A landscape with many valleys, sampled at points; each row gives a point and its height.
A ball rolls from a point to the lowest of its 2 nearest points, and stops where none of them is lower. Distance is the straight distance between rows; heights are no part of it.
fudog: 20,3,-17,25,-4,49,2,-1,-47,5,-47,27,-8,16,-38,22,-10,-31,-34,-29,21,3,28,-25,15  (h 323)
fisab: 15,-54,-15,-21,2,-14,-11,-13,17,20,-21,-34,-22,57,-35,16,-10,28,28,10,-23,57,-5,-10,-24  (h 267)
guro: -49,-16,-48,-25,6,5,-3,-17,46,29,3,-7,24,-15,20,-6,-33,-20,-74,-8,-23,-19,1,-7,-29  (h 868)
kaliz: 32,-23,-29,-19,-11,9,24,-9,17,42,-29,3,16,2,-62,6,-31,22,15,-11,0,24,-4,-40,12  (h 391)
pifo: -5,18,-31,8,-10,-22,12,-3,14,14,19,41,-11,8,9,32,-17,19,12,17,-35,32,28,-10,-22  (h 239)
supas: 19,-11,21,-23,63,6,-6,12,-38,-27,-41,-34,-8,37,-7,-11,-1,18,19,-12,15,-24,19,18,27  (h 566)
nasok: -1,13,-24,-17,-11,-1,8,-18,-38,23,-37,30,-3,-1,-2,26,-17,-18,-14,-24,23,31,40,-24,6  (h 308)
Tozol: 62,1,4,-1,-26,9,4,-8,-14,-39,26,22,-9,-57,-55,34,-5,-12,-36,3,27,-12,-7,-34,-9  (h 209)
Vol: 13,22,-26,29,-8,-14,-1,-2,19,68,-37,40,45,8,-9,5,-29,-12,57,7,-15,46,4,0,41  (h 221)
fov: 0,9,29,-45,5,0,-24,-37,-29,-43,15,24,23,-49,6,4,-18,-33,-61,8,37,0,-24,11,-21  (h 410)
pava: -34,-36,-4,30,-1,-1,-12,-8,-5,-9,-19,-25,-16,81,-38,-28,8,-19,-26,-16,-10,-27,-1,3,-27  (h 183)
bakuf: -12,-26,-8,26,-15,-32,3,-2,36,9,-39,0,-31,25,46,41,38,-14,24,18,-22,-19,-10,1,-45  (h 757)
gek: -8,-29,-27,-26,-22,9,-11,55,12,-11,-15,-74,2,0,30,-27,-4,7,5,10,11,-17,-23,-5,-9  (h 373)
firil: -1,-27,16,5,-30,45,-17,-8,-2,8,27,0,6,3,-43,9,-28,0,-40,16,-18,49,1,-32,-53  (h 212)
zulo: -26,30,18,-39,11,-7,-27,-31,-2,-32,41,47,-1,-38,-7,-30,-18,-11,-57,-5,3,13,-1,-10,-5  (h 443)
vap: -43,-25,-5,47,-3,30,15,-12,19,47,-20,-6,31,-4,47,28,2,-36,-36,9,-17,-27,-13,6,-24  (h 806)
Denu: -4,38,-28,-83,0,-29,9,10,6,53,-25,13,45,-23,31,-30,-20,-11,-21,-31,26,-9,-5,22,17  (h 346)
Deda: 11,3,55,-50,-10,-23,3,-4,-8,-45,19,-47,-17,-5,-11,-24,32,5,32,0,35,-3,-10,-19,25  (h 403)
Seg: -28,8,-40,12,21,20,11,-39,26,5,33,20,7,-14,-8,-3,-49,7,-45,5,-28,-13,-5,3,10  (h 892)
lof: 18,9,0,1,30,-1,-55,12,-13,-6,-5,39,-29,26,3,-30,-3,16,14,-25,-1,-2,35,46,39  (h 489)
Lag: 9,26,-28,2,28,-18,-8,38,-5,13,-4,40,-19,-3,-10,-28,-7,32,-3,-29,5,-40,53,32,42  (h 453)
Dok: 33,19,-41,-27,-19,14,-34,-9,-10,-31,1,43,-37,0,22,10,-16,0,-9,13,24,10,-16,26,4  (h 514)
Makos: -1,-40,20,15,13,-5,10,55,-6,-30,-12,16,-27,-7,-25,-39,39,7,1,-20,17,-41,21,10,-32  (h 638)
Tez: -36,13,4,-29,-23,0,-20,-2,33,-25,6,-13,-2,-34,65,-23,20,-15,-32,6,6,-31,-61,14,-31  (h 107)
Furiv: 9,-17,75,-17,-2,-4,33,13,12,13,30,-30,37,-35,-27,7,32,18,0,6,0,-4,0,-12,-28  (h 513)
ras: 35,-8,-35,-16,-44,-3,-25,7,15,-9,-14,-16,-40,24,18,34,8,-4,35,57,1,43,-32,-6,-56  (h 131)
Lupan: 3,-25,32,-38,14,7,-34,-14,33,14,-26,20,5,-7,-20,-59,-9,7,-8,-28,-10,5,-30,-6,14  (h 434)
Sasub: 44,12,-44,-6,-15,-19,-45,19,17,19,-7,25,-35,15,35,31,15,-11,68,47,6,52,-31,-2,-23  (h 75)
kugil: -20,6,27,-37,-9,-39,33,-35,-38,-9,35,-26,26,-8,28,52,1,-27,-26,9,19,43,16,-11,-15  (h 351)
luv: -25,-25,10,49,-25,14,30,41,-28,-17,-9,-26,33,7,66,21,31,-17,52,-1,17,7,-2,13,16  (h 507)
Niput: 38,31,-41,21,29,-26,-32,-8,-4,0,-3,37,-22,-16,34,33,-15,-7,54,42,3,40,-32,25,3  (h 122)
Moke: -41,17,55,-28,18,-18,-10,13,21,19,9,17,32,-15,41,-40,19,10,-13,-6,-22,-10,16,23,-10  (h 550)
Vakon: 11,-36,27,-13,29,14,-4,38,-23,-26,-3,-20,15,2,-20,-14,0,21,-7,-12,17,-32,31,10,2  (h 602)
fen: -19,18,-26,-27,25,-24,31,36,-5,63,-19,-6,39,-28,29,-11,-18,17,-34,-53,-1,-39,13,18,-5  (h 388)
rutu: -7,-20,6,-44,-8,-41,14,-29,39,-14,55,-28,18,-27,-47,-25,-9,-1,-27,0,22,-14,-10,-14,48  (h 521)
Fubir: 28,-29,-7,-10,41,8,6,-21,-12,1,-37,-18,-7,20,-36,24,-35,24,33,0,-16,51,-19,-25,12  (h 333)
godet: 2,18,-2,18,48,-21,-17,-28,4,21,-1,46,18,8,-3,17,-41,19,23,19,-48,46,17,25,3  (h 201)
vobef: -29,34,57,14,0,11,-26,-5,5,17,5,29,12,12,34,-21,19,-10,1,8,-13,2,15,21,12  (h 552)
gepi: -39,-31,38,11,-46,-31,11,58,-11,-33,33,-35,8,-12,7,1,48,-14,-21,-18,6,0,25,-25,-53  (h 247)
Bos: -10,31,-18,-3,1,-4,17,31,-8,23,22,12,-2,-31,11,-7,-5,13,-42,-35,2,-29,43,23,9  (h 422)
Kaga: -20,12,-37,6,26,14,5,-45,31,-32,12,18,-12,-45,8,7,-27,-4,-35,17,-36,-25,-57,9,-15  (h 908)
gidu: 4,-15,51,34,26,10,13,-20,-7,-29,-24,10,2,12,-53,-38,29,-19,15,-21,17,-24,-14,-2,43  (h 278)
Kaliv: 1,26,-22,54,62,-26,-62,-21,6,8,23,42,-23,1,20,14,-21,4,43,13,-38,36,-7,18,-20  (h 164)
gofi: -4,-22,-1,40,-4,33,18,66,-39,-9,-11,-69,37,43,41,21,21,6,42,10,7,-8,6,29,-13  (h 471)
sol: -53,-41,-18,11,-3,3,38,-21,58,30,0,-21,28,-23,19,9,-7,-12,-44,-12,-20,-30,-31,-15,-16  (h 837)
totav: 12,-30,-30,-5,-30,-4,-46,-11,15,14,-14,-2,-21,34,5,19,-14,2,3,39,-34,57,-7,15,-62  (h 192)
Lizo: 49,21,-50,-4,-41,28,-35,22,-15,-1,28,5,-25,-6,43,14,-9,16,-5,29,22,-25,12,53,13  (h 542)
vek: -10,-45,35,-7,15,4,-34,-30,9,-9,-33,21,3,32,-36,-46,7,-16,10,-37,11,-13,0,14,43  (h 352)
ketiz: -11,4,38,-15,-4,-10,7,-27,-38,-27,22,18,41,-47,26,42,-19,-9,-43,21,13,32,8,1,-42  (h 380)
kile: 13,-22,15,-6,21,29,-16,-18,-11,20,1,13,14,14,-69,4,-28,-11,-46,-31,-12,40,19,-47,-25  (h 258)
biti: -27,21,-69,1,14,-4,-21,-25,31,-29,5,29,-46,0,36,13,-5,-22,-11,21,-11,-5,-53,-12,-37  (h 927)
fube: -10,11,27,8,-35,17,21,-17,-21,-10,9,-16,11,23,-13,14,0,-16,24,17,23,46,6,-23,40  (h 644)
gadup: -46,-16,48,9,-3,-29,17,17,-32,-48,20,-26,4,32,20,-13,51,-13,15,-17,22,-9,21,-26,-38  (h 270)
paba: 25,13,2,14,-29,47,-38,15,-12,6,18,-18,2,26,18,-12,-5,16,9,36,19,-29,17,51,39  (h 569)
gusu: 17,23,-27,32,-17,18,-41,14,-49,-54,-21,9,-11,17,50,14,-1,-9,43,20,19,23,13,-9,18  (h 567)
nav: 44,2,-53,-7,1,-6,8,-17,14,1,-21,21,-12,-27,-59,-11,-57,33,20,-8,0,31,-21,-6,60  (h 445)
fev: -10,3,34,-4,30,-15,54,1,0,33,6,-22,24,1,-10,14,17,23,12,-4,-21,-18,10,9,-5  (h 549)
Rud: -19,-6,20,35,18,-30,34,-11,13,-21,-8,-7,-39,7,47,25,62,24,26,7,-25,-55,-9,20,-32  (h 723)
Rufe: -11,6,41,-56,26,-23,3,9,42,26,-20,8,23,-38,15,-61,17,17,-3,-16,-5,-25,-18,5,19  (h 504)
danot: -17,-4,-33,16,-1,13,-14,9,18,-1,-12,-15,-33,43,-13,-21,12,-12,5,-24,-4,-31,13,-13,2  (h 242)
bivi: 13,20,-16,-21,35,-3,37,-11,16,23,6,-33,-7,-13,-1,1,-7,40,0,11,-22,-25,-16,10,8  (h 580)
milof: 39,3,8,-12,40,8,-45,-11,-42,2,-39,1,-34,64,-2,-11,3,1,14,-34,7,-8,22,50,36  (h 526)
Kib: -29,14,-6,54,-33,-1,7,34,-50,-63,-3,-5,-5,10,50,12,18,-4,40,-7,13,-6,16,-11,17  (h 540)
rovup: 6,46,40,13,-45,9,16,-25,-41,14,27,28,-8,17,-12,22,13,-4,18,15,-3,54,34,-12,22  (h 665)
Roke: 19,-16,-41,59,12,13,-22,3,14,41,-36,38,23,-8,2,25,-19,-19,37,27,-6,24,-6,-1,22  (h 177)
dotu: 1,-5,35,-49,-8,-20,18,4,28,-2,39,-24,26,-52,-27,-20,8,-7,-11,-10,7,5,-25,-46,-10  (h 470)
lat: -22,-36,29,26,-6,-14,6,15,-26,-41,12,-23,8,64,-46,-30,35,-41,-8,-16,12,-18,8,-20,-40  (h 230)
rig: 29,-22,-33,-24,19,-1,27,-17,36,3,5,-38,-36,6,-25,-9,-8,36,7,3,-11,-46,-36,13,34  (h 606)
vid: 32,28,57,46,4,9,14,-19,-12,-27,-10,41,-13,-44,-49,0,22,23,6,9,-7,0,0,3,5  (h 200)
rabu: -4,40,13,-23,15,27,-27,-34,-18,-9,24,4,-22,20,-28,-37,-13,-13,-39,-31,-5,-1,3,-18,13  (h 485)
nika: 44,16,-55,-19,-9,-18,7,-17,-1,-31,-11,35,-38,-38,-31,2,-30,29,6,10,17,7,-12,14,29  (h 481)
ses: -10,47,-13,2,18,-27,10,17,21,67,-40,19,69,-10,19,-17,-16,-18,49,-16,-11,17,-12,-9,44  (h 269)
pavu: 14,-20,76,8,-7,-16,27,-7,4,-20,-8,-4,2,9,-35,-23,49,2,46,6,20,-8,-14,-6,38  (h 339)
Nusi: -5,18,-38,33,-31,45,38,-7,-2,23,19,-24,0,10,-25,23,-19,-4,18,16,-12,18,-3,-15,45  (h 617)
Fovep: 19,14,-43,12,-30,49,0,15,-15,44,26,-38,9,26,5,23,-29,7,12,29,14,5,25,18,54  (h 596)
nur: -32,-4,4,-5,-36,-10,-2,27,1,-11,2,-26,-20,-27,28,-5,28,-14,-52,-16,-5,-27,-15,-19,-62  (h 188)
sota: -41,4,51,-24,2,-40,21,-12,-22,-6,6,-17,3,27,37,14,37,-25,13,-3,4,30,32,-29,-15  (h 311)
didis: -16,-16,-16,42,17,11,-29,-16,18,31,-23,7,1,28,58,38,4,-31,6,33,-12,-28,-5,21,-30  (h 785)
ralom: -10,0,8,46,-35,-19,36,24,19,-13,16,-11,-42,-18,36,8,60,28,17,-18,-9,-50,-18,21,-19  (h 695)
libo: -7,42,-14,-43,15,-19,-8,6,4,69,-37,29,61,-3,54,-17,-25,-28,9,-1,7,18,1,9,27  (h 310)
Lasu: 54,22,46,17,7,-7,6,5,-21,-40,14,22,12,-72,-71,8,7,9,-14,1,10,-15,16,-9,18  (h 246)
Limi: -9,-23,3,29,-20,-11,51,60,18,-30,32,-12,-32,-24,-14,-18,53,21,13,-28,7,-54,4,18,-18  (h 668)
nezak: 14,-11,-24,-48,-9,-8,4,-20,31,-33,60,-38,-28,-15,-21,-29,-18,25,-15,14,20,-28,-16,15,30  (h 562)
mumul: 27,16,54,38,7,34,17,-28,33,27,-9,27,-4,-45,-43,-21,18,28,-13,14,-32,-13,-35,-6,-11  (h 146)
bet: -13,-4,-36,1,-5,-28,46,-2,0,38,-24,20,-4,21,-2,34,-4,2,7,-29,-4,21,49,-33,-6  (h 275)
sevu: 8,-31,1,-20,-20,17,-5,59,-20,-5,-14,-91,13,33,46,13,14,10,34,20,24,-7,-5,23,-5  (h 431)
pokat: 8,1,-10,3,13,32,8,8,-49,-5,2,-13,20,-14,-47,32,-25,-35,-59,-27,14,6,32,-46,-33  (h 294)
Lep: 32,-3,-3,9,-29,25,3,-15,-11,-24,36,21,-8,-37,-38,20,-27,21,-29,19,3,44,8,-29,-26  (h 174)
Datu: -21,45,36,26,-4,33,-18,-32,1,-6,39,6,-11,27,0,-21,1,1,-28,-7,-11,-28,4,0,14  (h 517)
kidap: -32,-27,-36,1,8,10,-5,28,27,-4,0,-44,2,33,10,-18,-17,-3,26,10,-16,5,-6,-16,10  (h 306)

Where does a ball stop that starts at each point below?
Kib => pava
bakuf => Sasub
Datu => Tez
gusu => Sasub

Call two points neighbours if one is among the 2 nearest of the other. Go from one point of each pair to the other, from neighbour to neighbour, staying as low as possible. Name the highest point that can't be avoided.
Tez and pava => gadup
mumul and Lep => Lasu
Sasub and Lep => fudog
